A landscape with many valleys, sampled at points; each row gives a point and its height.
From any point a ball rolls to the lowest of the 6 points nearest to it. It stops when none of these is lower. Distance is the straight distance between rows; heights are no part of it.
q720 height 472: -1	-8	-8	36	-9	11	0	-1	-13	15
q963 height 143: 5	27	8	-42	-9	-5	7	-1	14	-3
q947 height 203: 22	20	-7	-29	-6	-2	3	7	2	-4
q748 height 152: -27	-8	21	30	0	7	-35	-27	37	-11
q754 height 213: 19	12	2	-21	-7	3	8	-2	-6	-2
q345 height 320: 21	-2	-20	-4	19	13	-3	5	-12	7
q957 height 167: -17	-11	19	20	-7	-5	-23	-28	21	-19
q966 height 390: -10	-5	6	-25	34	-16	33	3	13	-7
q853 height 237: 16	-1	1	-21	5	-5	19	1	4	7
q964 height 257: 15	-11	0	-19	18	-6	35	-5	6	3
q63 height 445: 14	3	5	-20	12	-9	36	-4	19	8
q4 height 318: -3	6	-13	18	-15	7	-12	6	-11	7
q237 height 554: -17	-4	-8	38	-2	5	-5	8	-4	22
q70 height 34: -24	-3	11	22	-7	10	-43	-8	27	-16
q140 height 242: 5	9	3	-7	-33	-4	-6	-14	-8	-4
q222 height 184: -9	-4	10	32	-18	1	-15	-3	-8	0
q188 height 561: -22	9	-3	28	-12	4	-26	21	2	7
q677 height 682: -11	7	-27	27	4	22	-7	19	-7	16
q926 height 401: 17	1	-36	7	27	17	-5	11	-11	6
q685 height 193: 23	3	-11	-20	14	1	11	1	2	-2
q113 height 362: -15	-15	16	-22	39	-19	27	10	4	-12
q608 height 449: 14	-8	-10	4	-8	-2	18	-4	-11	11
q801 height 68: -16	-12	34	10	-27	-7	-18	-25	0	-18
q292 height 387: 15	9	-13	4	-9	4	-3	3	-10	5
q900 height 199: -15	3	14	10	-37	-5	-20	-12	-6	-9
q85 height 255: -2	19	11	-24	-31	-3	15	-8	-5	-2
q820 height 312: 17	-8	-8	-26	30	0	-4	11	-2	-13
q713 height 176: 5	17	5	-36	7	-11	16	7	15	-4
q468 height 355: 12	-18	-5	-22	42	-5	-3	17	-9	-17
q582 height 262: -9	-4	22	7	-36	-11	-1	-25	-9	0
q564 height 615: 14	-9	-19	24	12	16	12	-4	-15	24
q545 height 223: 10	-11	-2	-19	28	-4	27	7	3	-5
q194 height 239: 3	10	7	-34	12	-8	27	5	19	-7
q592 height 447: -5	7	13	-19	-30	0	21	-11	-4	10
q350 height 434: -25	-18	13	-28	35	-19	4	24	-15	-30
q146 height 782: -11	-11	-16	37	11	17	2	14	-10	25
q207 height 448: 8	1	-14	20	-2	9	1	-4	-15	11
q278 height 270: -27	5	15	23	-16	2	-39	7	12	-10
q717 height 117: -7	11	2	13	-27	-3	-26	-5	-17	1
q884 height 112: -8	-3	12	2	-34	-6	-10	-15	-17	-1
q54 height 222: 13	-7	0	-32	27	-7	18	7	7	-6
q694 height 292: -8	-4	-2	34	-16	3	-12	1	-5	12
q32 height 188: -24	-5	17	34	-1	7	-27	-1	19	-3
q811 height 247: -4	2	4	14	-29	2	-1	-12	-10	3
q784 height 313: 2	-18	8	-24	39	-15	21	7	-3	-18
q129 height 530: 13	-5	-27	21	11	8	10	3	-15	16
q318 height 322: 21	-19	-12	-12	37	-1	8	5	-3	-10
q960 height 100: 6	23	6	-35	-11	-6	15	-4	11	2
q177 height 256: 21	3	-10	-29	13	-10	2	3	3	-12
q723 height 619: -7	10	-32	18	5	17	-22	23	-6	18
q565 height 298: 8	12	-7	4	-20	3	-19	3	-10	-2
q29 height 144: -17	-8	23	25	-17	1	-30	-17	14	-16
q631 height 328: 14	6	-4	-6	-19	0	12	-10	-12	10
q895 height 278: 9	10	3	-16	-16	0	20	-7	4	8
q650 height 82: 22	-7	-7	-21	20	-2	22	-2	5	2
q517 height 238: 0	5	9	-34	20	-16	16	13	17	-15
q168 height 88: -14	-2	11	31	-16	0	-30	-6	-1	-8
q629 height 303: -26	-8	18	36	-6	4	-17	-3	18	7
q746 height 591: -3	3	-28	20	11	15	-5	16	-6	23

Where does a ball stop that starts at each point below?
q608: q650
q820: q650
q468: q650

Call two points neighbours if one is among the 6 nearest of the other. Go from one point of each pair to the other, from neighbour to neighbour, staying as low as possible. Name the highest point that can't be avoided.
q70, q650: q85
q650, q960: q947
q70, q801: q168
